A landscape with many peaks, sampled at points; each row gives a point and its height.
A climber steps from a point to the highest of its 3 nearest points, and stops where none of them is higher. Distance is the straight distance between rows; heights are no part of it.
febu height 206: [  5  -2  10  14  14   7  20  -8   5  -2  -2  16   9 -21  -2   2   7   8
 -14  -5   2  10  -6  -9 -10  12   6  12   9   2  -9 -14  14  -3   2   4
  10  -6   0]
dasup height 696: [ -5  -1 -11   9   7 -17  12 -21  19  22  10   3  -5  -3  -3  11   6  -8
   0  -2  -6 -20   1 -22  -2  -5 -12 -17   3  11  -8  -3   1  12  13   2
   8  -2   1]
mefib height 187: [-14  16 -23 -12  -1 -25   4  -2   0  13  -7  -1  -7   7   1   4  -1   4
  14   4   9 -27   5 -26   4 -19  -9 -13  -7   4   6  19  -8  -9  -1  -4
  -3  -8 -12]
Gos height 352: [ 15 -14  -9   8   9 -11   7  -7  -4 -10  14  16  20  -3 -19   6  -6   3
  -5  -7   5  -3  16  -6 -15   2   3   7  -9   2  -8 -18  11 -12  -4  -1
  19  -2  -6]
lanob height 386: [ 21  -1  19  16   6  10  -5  -7 -10   9 -12  -3   7 -10  -4 -12   1   8
   3   7   1  24  -2  -3  -9   3  13  20   0   7  -5   3  14   1  -6  -3
  -6 -19  14]
vusob height 337: [ 25   1   2   6   4 -11   0   0 -10   3  -3   6  26  -5  -5   6  -3  16
   1  -8   2   0   5 -11  -2  11   5  14  -7  -5  -9  -4  14  -5   0   0
  12  -1  -6]
bod height 230: [-30  18 -15 -14  -8   0  10  15 -13  11 -10  -2 -15   6  11  -7   8  10
   9  -6  16 -24   7 -12  16  -5  -7  -4 -25  -2   7  16 -17 -13 -15  10
  -5  -8 -11]
zogot height 58: [ -6 -24  -2   9   4  -8   2   9   6 -10  13   1  14   3  -4  16  -9 -11
 -16 -14  -7  17   2  -4 -15   6  -7   8 -20  17  10 -22  -6   1   5  -4
  10   6  -2]
Did height 615: [ -4  -4  13  -6  10  24  -8 -24  12  -7  -5  -9 -11   7  14 -20  11   2
  16   5 -15  19   3   7  13  22   6   4  -5  -6 -13  12  -9  -5  -6 -16
 -12 -11   5]
ret height 165: [-16  -5 -30   5 -10  -3   2  18  10  15  11 -11  11   2   1  24 -10 -13
  -2  -1  14 -26   9   3  -1   1 -23  -7  -4   7  15   6   1  20   4   8
  -1  14  -2]
zazet height 391: [ 12  -7 -13  -1  15 -22  18  11   3   3  -2   7  16 -17  -9  11   3  26
  -1 -12   7 -29  18  -9   0 -10  -4 -15  -6  -1  -6  -8  -7 -20  -1   6
   9  -6 -25]
Bis height 100: [ -9 -15  -7  16   7 -30  12  23  15   6  21  12 -15 -10  -9  22   0   1
 -14  -8  -5  -9   2 -17  -8 -10 -10 -25  -9  12  -1 -16  -6   7  14   5
   6   7 -12]
durut height 686: [ 14   7   5  -1   6  14 -20  -6  -5 -28   4 -10  13   5 -13 -12   1 -11
   0   6 -13  30 -10  10  -6   3   8   7  23   1 -22  -4 -13 -11  -4 -26
  -1   6  10]
lolas height 465: [  8  -1  22   7   2   4 -14 -18   0  -1 -12  -2 -13   3   5 -12   5  -3
  15   1 -12  13   4   0   8   0  -3  20   7  11 -16   5  15   8 -11  -4
  -9  -7   4]
Tutip height 307: [ 12  -4  17 -17  -6  -7  25  20   0  -4  -6  -2  16  -8  30   1   8  29
  -1  -1   8 -13   7   4  17  -1   0   2  -2 -13  10 -12  -1 -24  15  14
  -8   0  -9]
gam height 212: [ -9  18   6   6  -2 -12  -4  -8  12  14 -11  12 -26  -6   8  -9   9   6
   4   9   0  -4   8 -28   7 -11  -6  -4  -1  11   5  20  -1   9 -10   6
  -4  -8  -1]
bapat height 612: [  6  -4  -5 -13   4 -10   7  23   2   6   1  -6   5   9  12  31  11  22
  -5 -13   9 -35   0   3   9 -19 -14 -16   5  -8   6 -11  11  -4  14 -10
   2  12 -23]
viter height 322: [  2   3 -32  17  14 -19  -2  14  10   7  27  17  -1  16  -1  28  -4  -7
 -18  -2  -1 -28  -3 -18  -1 -19 -11 -25   7  10 -25  -7  10  24  -6   3
  11  20 -15]
fol height 360: [-34 -12 -13  -5  -5   6  27  17  -1   9   1  -7  -2  -4  -2  16  -6  -5
 -14  -6  12 -17  -5  16   2   3  -6 -10  -7  -5  21 -18   2  -1  15   6
 -12  -6   3]
Vasu height 433: [ -9  -4   0  -2   3 -13  -5  27   6   3   5   8  -8   8   7  29  -3   1
 -14 -18  -3 -35  -9   7  -9   1 -13  -9  -9  -9  27 -11   2  18   2   4
  13   5  -2]
tivif height 201: [ 22  13  20  -4 -17  10 -12  10 -17  -5 -16   7  -3  -3  20 -14  13   9
   8   8   6  29 -24   6  -1   6  16  -4   0 -19   2   3  17 -12   8  14
 -16 -10   7]
Noro height 675: [  1 -12  -1  14  15  18  -8 -14   0 -16   9  18  23  -4 -19  -8 -12  -4
 -17   1   2  31  -8  12 -17  13  11   6  -8   5 -11 -12 -14  -2  -7 -11
  21   8   3]
suda height 252: [-24   4 -12 -14  -4   4 -11  -5   1  -1  -9 -18   3  -5  -6  -6  -7  -8
   8   9   5 -13   7   5  -6  12   0  -3 -16  -2  17  14 -16   4  -6   7
   3   0   7]
gesiv height 162: [ 15  11  -3 -10 -14 -13 -19   6 -14   0   1  -7  14  20  20  13   4   2
   8  -4   6 -12   4   6   8 -13  -7  22 -12 -11  11  14   7  15   2  -9
   0   2   1]
dek height 181: [-15  18  -1 -13 -13 -12  -3  28 -15  20  -6   3 -22  -7  19   0   3  14
  16  -5  23 -19   9  -8  21 -10  -2   6 -20   2  31  21  -4  -7  -8  12
  -8   5 -11]
Gok height 111: [-15  -8 -10   6  -4  -4  -4  -5   8   1   1  -9   3  -6 -23   8  -2 -16
  13   0   1 -20   8   1   4   3 -11   8   7   4   7   1  -1  24  -5   5
  -2  12  23]
Garu height 328: [-12   9  14  -7  -1  -4  -2 -20 -10   9 -20   5 -30  -9  18 -21  10  14
  12   0   3  21  15   0  10  10   5  -2 -15  20  -2  16   3  -9   1   7
 -15 -11  -2]
vudo height 464: [  2  22  24  -5 -15  24 -18 -11   0 -10  -8 -11 -16   8   4 -31   6  -9
   3  10   1  11  -5  16   7  -7  17  13  10 -22  -3   2  -5   4 -13 -10
  -7  -5  13]
der height 588: [ 18  17  25   6  -2   7 -25  -9  -9 -16 -13   0 -10  10   6 -24   3   9
  11  -3 -10  26 -15  21  -9  -1  17   3   4  -8 -22   8  -3  -5 -15 -22
  -6 -10  17]
bor height 342: [ 11   1  24  -8  13 -10  11   3  -1   5  -6  10  18  -8  12   5   4  29
  -2  -9   9  -1   3  -6  11   1  13  -2 -11  -6   2  -4   8 -17   5  27
   4 -10  -9]
tak height 722: [ -3 -24  -6 -10   1  -1  19  25   7  -5  -2   2 -14   4   8  22   9  22
  -8 -10  -1 -30   2   9   5 -15 -18 -12  12 -18  19 -13   8  -8  12   6
  -3   1 -29]
fep height 565: [  5   3  -5  -8 -12   5 -20   7  -9 -12   4  -7  10   3 -15   6  -6 -27
   8   6  -3  -5  13  11  -7  -1  -4  15  -2  -2   5  15   9  15  -5   2
  -6   1   6]
lerer height 344: [ -4   1 -25  -1  13 -12  14  17  -2   6  12   2  10  10  -3  23  -5   8
  -9  -8   6 -39  12  -9   0 -16 -16 -26   1   3 -13   4   1 -16  -2  -6
   3   6 -21]
Fisap height 387: [  2 -14   0  -2   6  -4   9  18   2  -6  -1  -1   8  -4   3   2  -1  13
 -12 -13   3  -8  -1  -2  -7   2   4  -2  -2 -11   5 -16   5  -9  13   8
  11   0 -11]
Rali height 278: [  5  21  27   4 -14  18 -30  20 -14  -6  -3   9 -27 -19   5 -32   1  -2
  11   5 -27  27   5  24   6  -4  35   4  -8  13   2  -6 -10  -8 -11  12
 -12   1  24]
kamef height 213: [-12  -4  -3   7   4  15  13  -1   5   1   0 -13  -2  -8 -10   1   6 -20
  -5   4  -4  23 -22  11  -6   6   8  -1   3  -5  18 -20  -8   8  11   4
   7   8   9]
piman height 451: [  9 -16   3   5   7 -17  16   6  14  12   0  11   4  -8  -4  19   0  14
 -16 -15  -3 -23   2  -8 -10  -6  -6 -10  -5  -3  -2 -25   2 -10   7   7
   2   2 -12]
Kinut height 355: [ -2 -14   6  10  -8 -26  -5  23  -4  -2  12   6  13  17   8  38   0  13
 -14 -18  -6 -29  -5   6  -2  -6 -11   1   6 -11  12 -14  10   2   9 -14
  15   4 -14]
kuro height 503: [-17 -14 -17 -13  -2  -8  35  21   8   9   6   5  -3 -13  -3  14   1  18
 -21  -5   1 -18  -6  -6  -9 -14 -13 -33   1   1  17 -16  -4 -12  14  12
 -12   3 -31]
rofan height 359: [ 21  -6 -11  -1   2 -12   8  12   0   2   2  10  14  21   2  32  -5  12
  -8 -12   4 -24  13  -4 -10 -20 -20 -13   4  -4  -8   2  13  15  -2  -5
  10  13 -11]
Les height 285: [ -6  17  -2 -12   4  -4  -3  -3  -6  10 -10  10 -17  -5  24  -9   2  21
   3   3   7  -4   7 -15   3   0   0 -10 -25  20  11  18 -15 -13   2  14
 -11  -6  -8]
goliz height 616: [ 23   1   6  14 -22  -2 -29  -8  -8 -12  10   0   0  10  -1 -15 -12 -11
  11  11  -6  23   3   3   5  -2  20  24   2  -6  -8  19  15  15 -12 -12
  -8   4  15]
tus height 306: [ -3   9   0  -2  -3  34  13   0   0 -14   0  -1  -5   1 -11 -23  -2   0
 -17   7 -11  24 -37   6  -2   8  19  -2  23 -19  -2 -12  -1   3  20  -6
   6  11   3]
kape height 470: [ -5   3  10  -6  -9  11  -8   3   3   0  -8 -14 -16  -5   3 -20   9  -4
  10   5   0   4  11   4   8   0  18   8 -23 -12  11  15  -9  -9  -2  12
  -5  -4   7]
vul height 336: [-13  16 -35   0  -8 -27  10   0  -4   3  18  -4  -4  11  -1   8  -5 -18
  -2  -6   2 -32   7 -24   8 -11 -20 -24   6  11 -23  21  -5  11  -6   3
  -8  13  -2]
Rep height 641: [ 24   6  10  -6  -9   4 -20 -17 -17 -20  -3  -6  11   9  -6 -11 -13  -5
   1  10  -5  22  -5   5  -8  -5  11  10  -2  12 -14   8  -7  -2 -12 -20
  -7   0  12]
tig height 273: [-20   0 -36  11  -4 -18  21  -2   4   6  16  -6  -2   5 -16  -4   0  -5
  -6   5   7 -23  15 -16   1 -11 -16 -43  -2  18  -2   7  -6  -1   0  -3
  -7   9 -11]
dabeg height 550: [ 16  10  -8  -5  -8 -15 -10  -8  -1   3   3   0  -3  20  -4   6  -9 -17
  13   6  -1  -8  23  -9  -6  -2  -6  24  -9  15 -11  19  10  16  -7  -4
  -9  -3  -5]
Dok height 304: [  9  -1  19 -15   5 -19   8   5   3  18 -10   9   5   0  17  11   7  30
   2  -7   8  -7   5 -12   2 -12  -7  -9  -5  -5   9  -8  13  -5  12   8
   2  -2 -11]
buk height 341: [  8  10  26   3  10  -1 -12  -2 -16   2 -12   9 -12  -6  19 -20  12  22
  10  -1   8  40  10   1  -6  18  17   7 -18  20 -19  10   0   0  -7   8
  -9  -5  11]
Denam height 376: [ -6  12   0 -15 -11   3   1 -11  -7   7 -16 -12 -14  -9  11 -12   1   9
  10   1  13  -8   0  -3   9 -11   3  -5 -12  -5  26  19  -5  -7   6  12
 -13 -10   0]
deto height 242: [-26  -2 -18  -1   0  -3   2 -18   6   4   1  -7 -10 -11  -5 -10   3 -21
   8  14   3 -10  23 -10   6   1 -18 -18   3  20   8  13 -11   3  -7   1
  -1  -9   1]
tafi height 367: [ -5   3   5  -3  14   2  -2 -19  17  10  -4   1 -18  -5   1  -9   3 -13
  16  12  -4   6  10  -6   7  15  -3   9   8  15   4  19  -2   7  -4  -5
   0 -19  12]
vok height 494: [ -9  -2   9  12  -8  28 -19   6  11  -8  18  -2   5   5  -5 -10  -8 -38
  18   9  -9  19   7  28  20  10  -4  16  22   4 -14  -6 -14  22 -22  -1
  -6  14  17]
bim height 239: [ -5   1 -15  -8   9 -16  16  -4   6   6  -7  12  -8  -8   8  -2   0  15
  -1   9   7 -21  -4 -30  -3 -16  -9 -24   4   1   6   3  -8 -13   1   8
   2 -10  -9]
lef height 379: [ -3   2  13   8  -8  -6  -9 -13  12  -2   4  -4 -18  -1   6   4  -3 -31
  18   8  -9   3  14   6   2   0 -13  25  20  16   6  12  21  24 -22  -5
 -14  -5   4]
seso height 319: [ 13  -3  -1  12  15  -7  10 -10   9   7  15   8  20  -1 -21  18 -13  -5
  -4  10   5   9   6  -8 -23  13  -4  19  11  14  -7  -5  20   7 -18  -2
  14   9 -12]
libo height 325: [  0 -10   6  -5   5  10  11  -9  -3  -8  -6   4  11 -16   2  -5   5   9
  -9  -2   5  19 -11   3  -7  12  20   1   4 -19  -1 -12  -3 -20  13   7
  11  -7  -6]
ruf height 142: [-36   3 -21 -11   4   1  14 -29   8   8  -3  -1 -12  -6  -3 -20   8  -4
   5  21   7  -1   5 -23   9  -2 -14 -16   2   1  14   3 -25  -9  -2   9
 -10 -18  -2]
Roze height 268: [-18   2 -16  13  -1 -16  17  16  12   7  15  -5  11  -5  -7  13   0  -1
 -14  -4   4 -26  16 -12  -9  -2 -13 -29  -2  24  -1 -11 -14 -15   1   5
   3   3 -25]
dor height 456: [ -5 -27 -18   3 -10 -18   2  37   8 -11  20  14   7  12   4  34 -17   3
 -17 -18  -3 -21  16   8  -9  -2 -11  -7 -18  17   3 -18  -7   2   1  -5
  17  13 -14]
tad height 295: [-24  -1  -4  -8  -5  -4   7   5   1  15  -4 -14 -13  -5   8  -2  -8  -1
  15   6  16 -23   8 -10  -1 -15   1   5  -8  -8  16  16  -9   5  -9  15
 -13  -1   8]
zibav height 357: [  5   8  15  -6  -1   7  10 -18   4  10  -9  -2  -6  -6   7  -8   9   7
  15   1   4  14   7  -7   1   6  10  -2   6  -7   9   5   4  -5  11   3
 -11 -17   7]
fifuf height 57: [ -6  19  -7   0   3 -18  11   5 -14  11   2  17 -19   4  21  -5  16  30
   9   0  18 -18  -7 -33  18 -36 -17 -20  16 -11   4  21 -10 -15  -1  -4
  -7   4 -18]
fepid height 540: [  9  23  23 -18   0  38  -7 -15   0 -20 -16  -1  -5   2   5 -33  -3   4
  -5  10 -14  18 -10  13   9   5  22  -9   8 -21 -10   1  -5  -4   0  -5
 -12   2   9]
kife height 233: [ -9   9  -8 -17  -6   3  -5  -9  -5  -8 -11  -7 -20  -6   9 -25  -2  21
  13   0  -5   2  13   5  10  11  11 -13 -22   8   9  19 -21 -18   1  14
  -9  -6   5]
teku height 144: [-11 -15   3   5  16  25   5 -12   5   0   6   7   4  -7  -1  -7   8 -18
   5  -3  -4  23  -5  12   8  31   2   0  21  11  -6 -14 -22  -1   5  -7
  10   0   0]
Kek height 222: [  3 -13  11  23   9   4   8  -8  -3  -1   5   9  16  -2  -5  -2  -2 -12
 -10   2 -10  27  -3  -4 -17  18  -5  29  15  16 -20  -8  16   7 -14 -11
  21   2   0]
vig height 283: [-13  -3   9  14  -4  13   7   7  -9  -9   5   5   1  -6 -15 -12  -1 -16
  -8  -5  -9  19 -38  17  -5  11   8   4  17 -13   8 -22  -2  12  16   0
  10  12   6]
Gef height 282: [ -5  -1   1   2  -7  -2  17  -2  11   4 -15  -6  -2   4  -5   7   8  -2
  -2  -5   0  -4 -13  -3  -5   8  -2   2   5 -11  17  -8  10   7  21  12
  -8  -9   1]
Muke height 259: [-17  -3 -11  10  -1 -22   4  28  16  12  17   9   3   2   3  24  -8  -4
  -9  -7  -1  -6   0   5  -6  14 -18 -11  -5  14  21  -1  -1  19  12  -3
   4  11  -3]
geze height 364: [  8  -9   1  -9  -6   7  20  13   4  -6  -6  -9  12 -12   2   5  -2  18
 -17   1   6 -10 -14  -2  -8   4  11  -7  -3 -25   1 -17   3 -29  20  16
  10  -2  -9]
tizo height 139: [ -4  -9 -26   1  -4  -2  -4   0   4  -2   3 -13  10   1 -12  17  -2 -27
  -3   1  11  -7   8  12  -1   5  -6  -8  -6   3  18   1  -3   8   2   0
  -6   5   8]
Magu height 594: [ -6  -5   7  -3   2  14 -22  -4   4 -16  10   0   2  11 -15 -12  -9 -26
   4  15  -7  15   6  14   0   3  -1   4  13  -6  -7   0 -11  11  -9 -11
   9   8  18]
telo height 327: [ 15 -18  -1   6 -16  -6 -13  17  -8 -10   5  -2  15  12 -13   9  -3   5
  -5  -3   3  -2 -25   4  -9  13  -1  10  12   0  13 -14  15   5   8  -2
  20  10   8]
Pebob height 260: [ 11  -5   0  13  12 -16  -1  -2   9   8  15  13   7   2  -7  23  -7 -23
  -2  -1 -16   0  13 -11  -6   2 -10  15  17  11  -3   3  20  31 -10   0
   6  11  11]
Gozed height 161: [ -5   4 -37  -5 -14 -11  -7  10   1   2   5 -17  18  14 -11  17 -17 -11
  -2  -2  21 -27  19  -1   8  -4 -14  -8 -15   4   8  20  -6  -3   2   6
  -4  14  -3]
Voru height 171: [ -3   5 -11 -13 -14 -12   4   8  -9   5  -9 -14  11  16   6  19  -1   1
   4  -4   8 -23   5  -7   6  -4  -9  -1  -7  -2   9  13   2 -14   4  -6
   4   1  -1]
fozos height 334: [ 14 -12   2  -4   1   4  22   8  -9  -3 -15   5   0  -8  12  -1   5   8
  -7  -6   4  -6 -28   3  -2   8  10   9  12 -19  10 -13  15  -4  30  14
  10 -10  -6]
sebu height 404: [  4  15  17  -5  -6  -6 -15  -4 -12   4  -7  -1  -5   3  22 -12  -2  10
   9  -2   7  17   2  -3   0   7  11   8 -24   2  -3  14  -2 -10   3  19
  -7  -6   0]
Kol height 353: [  5  -9  -3  -6 -20   7   1   5  -8   1  -7  -9  12   2  -7   9   3   8
  -6  -5   8  -9 -17   7 -12   2   7   0  -5 -11  13  -3  -5  -9   9   4
   0   2   3]
lam height 286: [ 20  14   4  -2  -9  18   0   7  -1 -23   0  -8  10   3 -14 -14  -2  12
  -9  11  -5   8 -21   2 -12  -4  13  -7   2 -16 -10 -16  -3 -12   9  -2
  12   5   9]
gemu height 356: [ 14 -14   5   4  -2 -11   3  17  -2  -2  -7   7  19  -3   2   9   5  17
 -10 -21  -6  -4 -17  10  -5  -3   2   8  -1  -7  13 -12  18  -5   9   1
   8  -4  -3]
dilu height 305: [ 27  -9   8  -4 -20  -1 -14   7 -19 -12  -5 -10  15  16  -3   7 -13 -11
   1  -4   1   2 -14  12  -5  -4  13  10  -3 -10  -3   0  18  -8  -5   0
  13   5   5]
zug height 534: [ -3 -10   3  18  -7   8 -20   7  -2 -11  17  15  12   5 -17  -3 -15 -23
 -15   5  -7  34 -18  12 -13  17  -3   1  14   7 -12 -11  -9  14  -6 -19
  18  15  11]
Luvi height 543: [  7  12   4  -1 -13  11 -28 -10  -5 -19   6 -18  -6  14  -5 -10 -10 -26
   4   9  -8   9  13  18   9  -7  15  15   1  -6  -6   0 -13   5 -18  -2
 -19   9  15]
befub height 343: [ -2   5  -7   8   9  -5  14  -6  12  10  21 -11   1  13 -12   6  -2 -24
  12   8  -8   0  12 -24   1  -1 -24  -8   4  34  -2   9   0  26  -3   6
  -7  21  -2]
zuv height 548: [ -7 -14 -16  -3   0 -12  10  17   5  11  -2   0  11  -3   1  39   1   2
 -13 -13   8 -27   4  11  -9 -13 -13  -7  -4  -3  16 -19   2  -2  17  -2
   8   5 -16]
genud height 205: [-14 -13 -20   1  11   0  33  -6  11  16   2   1  -4 -21   2  -1  -4   5
 -19   4  -1  -9  -2  -7  -5  -1 -15 -25  11  10  10 -18 -10  -7  27   8
 -12  -5  -7]
zelo height 354: [ 10   2  -9   2  13 -20  10  16   3   3  14   3  19   0   6  31   5  20
  -7 -17   6 -20  23 -14   7 -24 -16  -1  -3   0 -12  -2  -1   0   1 -12
  10  10 -33]
tateg height 380: [  9 -13  -4   0   7 -16  11   1   2   0   4  11  10   1 -10  29  -4   7
   4  -6  -3 -17  16 -18 -12  -9  -8 -10  -4   4  -1 -11  10  17  -5   3
   5  -3 -13]
pamip height 645: [ 35  10   0  20  -8   1 -12  -9  -5 -11  -1   8  28   2 -11 -19  -5  16
  -1   2  10  29  -8  10  -6   4  26  28   1   8 -24  -8  16  -3 -23  -5
   5   7  -1]
Kep height 321: [  1  -2   8   6  10 -10  27   5   8  10   3  19 -17 -20   6   3   5  25
 -13  -6  -1  -8  -7 -16  -6  -4   4  -1   7  -7  -2 -17  17  -9   8  18
   5  -7 -10]
Nuku height 173: [  4  17  -9 -13  -8 -15  -8   7  -4  13 -11   2 -17   8  10  -2   2  12
  17   0   9 -25  24 -17  -1 -14  -8   4 -19   4   3  31   5   1  -8   1
  -7   5  -3]
Pef height 585: [ -1   1  -7   7 -15  -3 -19  -4  -4  -2   5  -4  10  11 -11   5  -6 -21
  10   9   2   9   1  16  -8   7  -5  24  10  -2   0   5  17  23 -14  -8
  -6  -3  23]
lorum height 710: [ 24   4  -4  18  -3   2 -27  -4 -22 -10  10   9  24  19 -21 -14 -11   4
  -1   6 -11  36 -23   7 -11  -2   7  34  19   9 -20   7   9  -8 -15 -19
  11  11   7]
Vus height 262: [ 25   6  16  -4  13  31   3 -20  -5 -10   1   8  10  -3 -14 -16   6  10
 -13  -7  -7  24 -24  12   1   5  16  -2   3 -19 -11 -18  -6 -16   3  -7
  14  -3  16]
leger height 271: [  4  15  14 -19 -12  12   2  21 -13   4 -17 -16   0   2  18  -4  10  12
  10  -1  11   4   6   2  15  -2   7   0 -13 -18  17  19   6  -7  16  17
 -22  -6  -4]
ligit height 280: [ -3  10  -9   0   5  -3  -7 -20 -16  -4   0  -7 -20   2   7 -16   0   8
  -3  -2  -9   3  22  -2   4   7   7  10 -19  19  -7  22  -4  -1  -3  -6
  -9  -2   1]
Ded height 475: [  0  22  30   6  -8  22 -21   2  -2 -17 -14  -5 -22  -5  12 -38   8   0
   4   2  -9  33 -24  20   8  -1  21  -1   9  -8 -10   0   1  -8  -4 -10
 -10 -14  16]
Mazed height 471: [ -5   8   7  -7  15   7  -4 -27  10   5 -11   0  -9 -13  -4 -15   4   0
   9   7   4   1   7  -2   3   1   5  -4 -12   2  -9   6 -13  -1   2  -3
  -1 -10  -2]
Zopo height 141: [  8   5  -6   1   2  -6  -6   3   7  17 -11   1 -12  -7  -7   8   4  -5
   9  -6   5 -14   2 -16   0  -9  -8  -3   9  -1  12   7   5  13 -10   1
  -3   4  10]
kegi height 518: [  3   2  16  -1  -8   2 -12  -8 -11   3  -9  -9 -15   2  -1 -11  -2 -19
   8   5  -5   2  11   4   4   7   7  21  -9  -7   0  15   6   8  -6  -3
  -3 -11  14]
dag height 125: [-10   8   2  -9   4 -11   6   4  11  10 -12   5 -27   2  15   7   1  12
   3  -4  14 -34  -4 -13  13 -24 -11 -17   0 -15  14  10  -1  -2   7  11
 -11   1  -5]
mep height 362: [  3  -9 -10   3  16 -16  11   2  13  12   7   5   7  -7   0   4  12  24
   1  -4   1 -28  16 -16   4 -29  -8 -12   4  -2 -13  -1  -7 -10   0   0
  -1  -3 -19]
pame height 358: [  2  -4  -9  -6  12  -1  24  -5   6   5  -5  -4   9 -16  -8   9   5  26
  -5  -1   9 -13  -4 -12   1  -4   3  -8  -5  -6   9  -7   6 -27  15  16
   5 -24 -16]
pivav height 384: [ -4 -15  17  11  19  10   5  -7  10   2  17   4  11  -4  -3  -4  -6 -23
  -5  -6 -17  25 -10   5  -5  19  -4   9  -2   4 -11 -13  -3   9   9 -12
  12   2   4]
gaf height 378: [ -7   5  19  11   6  24  -8  15  -5 -11   1   4  -2  -3  -5 -14   3 -19
  -7   3  -6  25 -29  19  -2  10   5   1  23 -17 -13 -16 -11   6   2 -23
  12  15   9]
vep height 121: [-12 -16  -7  13   2   3  12   6   1   7  -1  -5  13   3 -11  19 -12 -10
  -2  -9  -1   2  -3   5  -5  13  -5   6   5   5   1 -10  -3   7   5  -2
   3   9   8]
ledi height 397: [ -8  -8  17  -2 -15  27 -19  -8  10  -5  12  -1  -9   2   3 -16   9 -32
  14   3 -11  19   6  19  27  15  -2  17  20  -5 -25  -5 -10   6 -26 -10
  -1  -6  20]
nati height 284: [-23  -4 -14 -12  -9   8  13 -10   3  11 -15 -11 -12  -3   4   3   0   6
  -8   8  11 -11  -9   3   0  -1  -3  -7  -3 -14  22   0  -4   0   7  18
 -11 -21  -7]
rap height 393: [-14   7  20   0   2  27 -22  -9  10  -3  -2  -6 -18  -6   9 -26   4 -11
  12   7  -6  16  -5  30  25  -2  12  15  25 -26 -16 -14 -17   7 -22 -19
  -9  -4  21]
Mani height 240: [ -5  -5   5  -5  12  17  10 -28   5   6 -16  -9 -11 -17   6 -15   4  -6
 -11   4  -1  21  -7   1   9   8   0   7  15 -14  14  -6   4  -1  13   6
 -11 -21   0]
beles height 763: [ -2   9  21  -8   3  26 -24 -24   1 -18  -9  -1 -23   6   5 -20   4   2
  11   9 -18  14   7  17   8   6  17 -13 -19   5 -12  10 -20  -6 -17 -12
   0  -4  10]
Pedi height 649: [ 11   6  18 -14  27  29  -4  -9  -3 -16   0   3 -13   4  17 -29   2  25
   3   4 -19  32  -2  12   0   8  19  -8  -7 -13 -22  12 -11 -16  -4  -1
  -7   7  13]
fedi height 449: [-17 -17 -13  -6  -6  -7  20   0   1  -1   0 -13   4 -18  -5  18  -8   0
 -22   6   4 -10  -1   5  -2   3  -3 -14  -6   0  19 -22   1 -11  20   3
   1  -5  -9]
letos height 289: [  2 -14  -4  16  -1 -24  -7  16 -13  -8  10  18   6  13 -12  25 -16  -1
 -10  -3  -9  -4 -17   1 -16  11  -2  11  -2  -1  11  -8   7  24   8 -19
  14   3   4]
Lugeb height 261: [ 23   3  17  -4  -3  21  -8   1 -10  -8 -13  -4   7   5  -7 -14   7   6
  -2  -2   1  14 -23   7  -4  -5  14   5   1 -11  -5   4   3 -13   9   7
   1  -3  21]
Mudus height 800: [  2 -18   6   6   6  19 -12  -9  -2  -4   0   0   8   3  -8 -13   6 -35
   1   7 -19  27 -13   9   4  11   1  24  18   8 -23  -3   8  15  -3 -19
   5  -4   0]
Vifos height 398: [-24   7 -21  -1   7 -19  10   4   8  10   6  -2  -3  10   1  15   6 -11
  -2  -7   0 -36   6 -10  -3  -9 -24 -31   5   9   9   2   3  12  -8   5
  -2   3  -5]
Dal height 497: [  1  -7  -3   6   2  22 -17 -13   5   0   8  -6   0   2  -6  -3   2 -40
  21  12  -1  20  16  12   7  13  -1  -1   3  13 -14  -8 -12  12 -18  -7
  -6   2   5]
Zozi height 814: [ 12   0  10  17  -8   7  -7  -9 -17 -13   7   5  16   0 -15 -13  -5   8
 -15  -1   1  33 -27  10 -13  -5  10  17  16   4 -14   4   0  -4   1 -11
  13   8   3]
Lus height 546: [ 14  -2   3   1   3  -4  -9 -20  -4  -9   2   2   9  13  -7   2  -5 -10
  11  12 -12  17  14   3  -4   7  -4  33  10  20 -22   6  26  12 -27 -14
  -5  -5   6]
Rer height 522: [  3   1  -6 -11 -16   8 -26  -3  -6  -5   0 -22  -8  -1  -1  -8   0  -8
  13   2  -2  10   3  17   8  -4  19   3 -21   5  -3  18 -11  -5 -18   2
  -9  11  15]
Viruv height 267: [  7  22   2  -3  12 -17  -1 -19   3   9  -3   3 -13   9  10  -6   5   9
  13  10  -3   3  18 -19  -3  -1   2  -1 -12  24 -11  25  11  -5   1   1
  -4  -6  -4]
loze height 361: [ -7  -2   6  -7  22  22   8 -22  -3   0  -8  -6   0 -16   2 -13   5 -10
   3   6  -3  12 -12  -3   7  12   9  -2   2 -16 -10  -4  -9  -2   9   9
  -2  -3   2]

Where does a climber stop that starts at each point below?
Voru | piman
Vus | piman
fifuf | piman
lam | Zozi
rap | Zozi
vig | Zozi
vep | tak
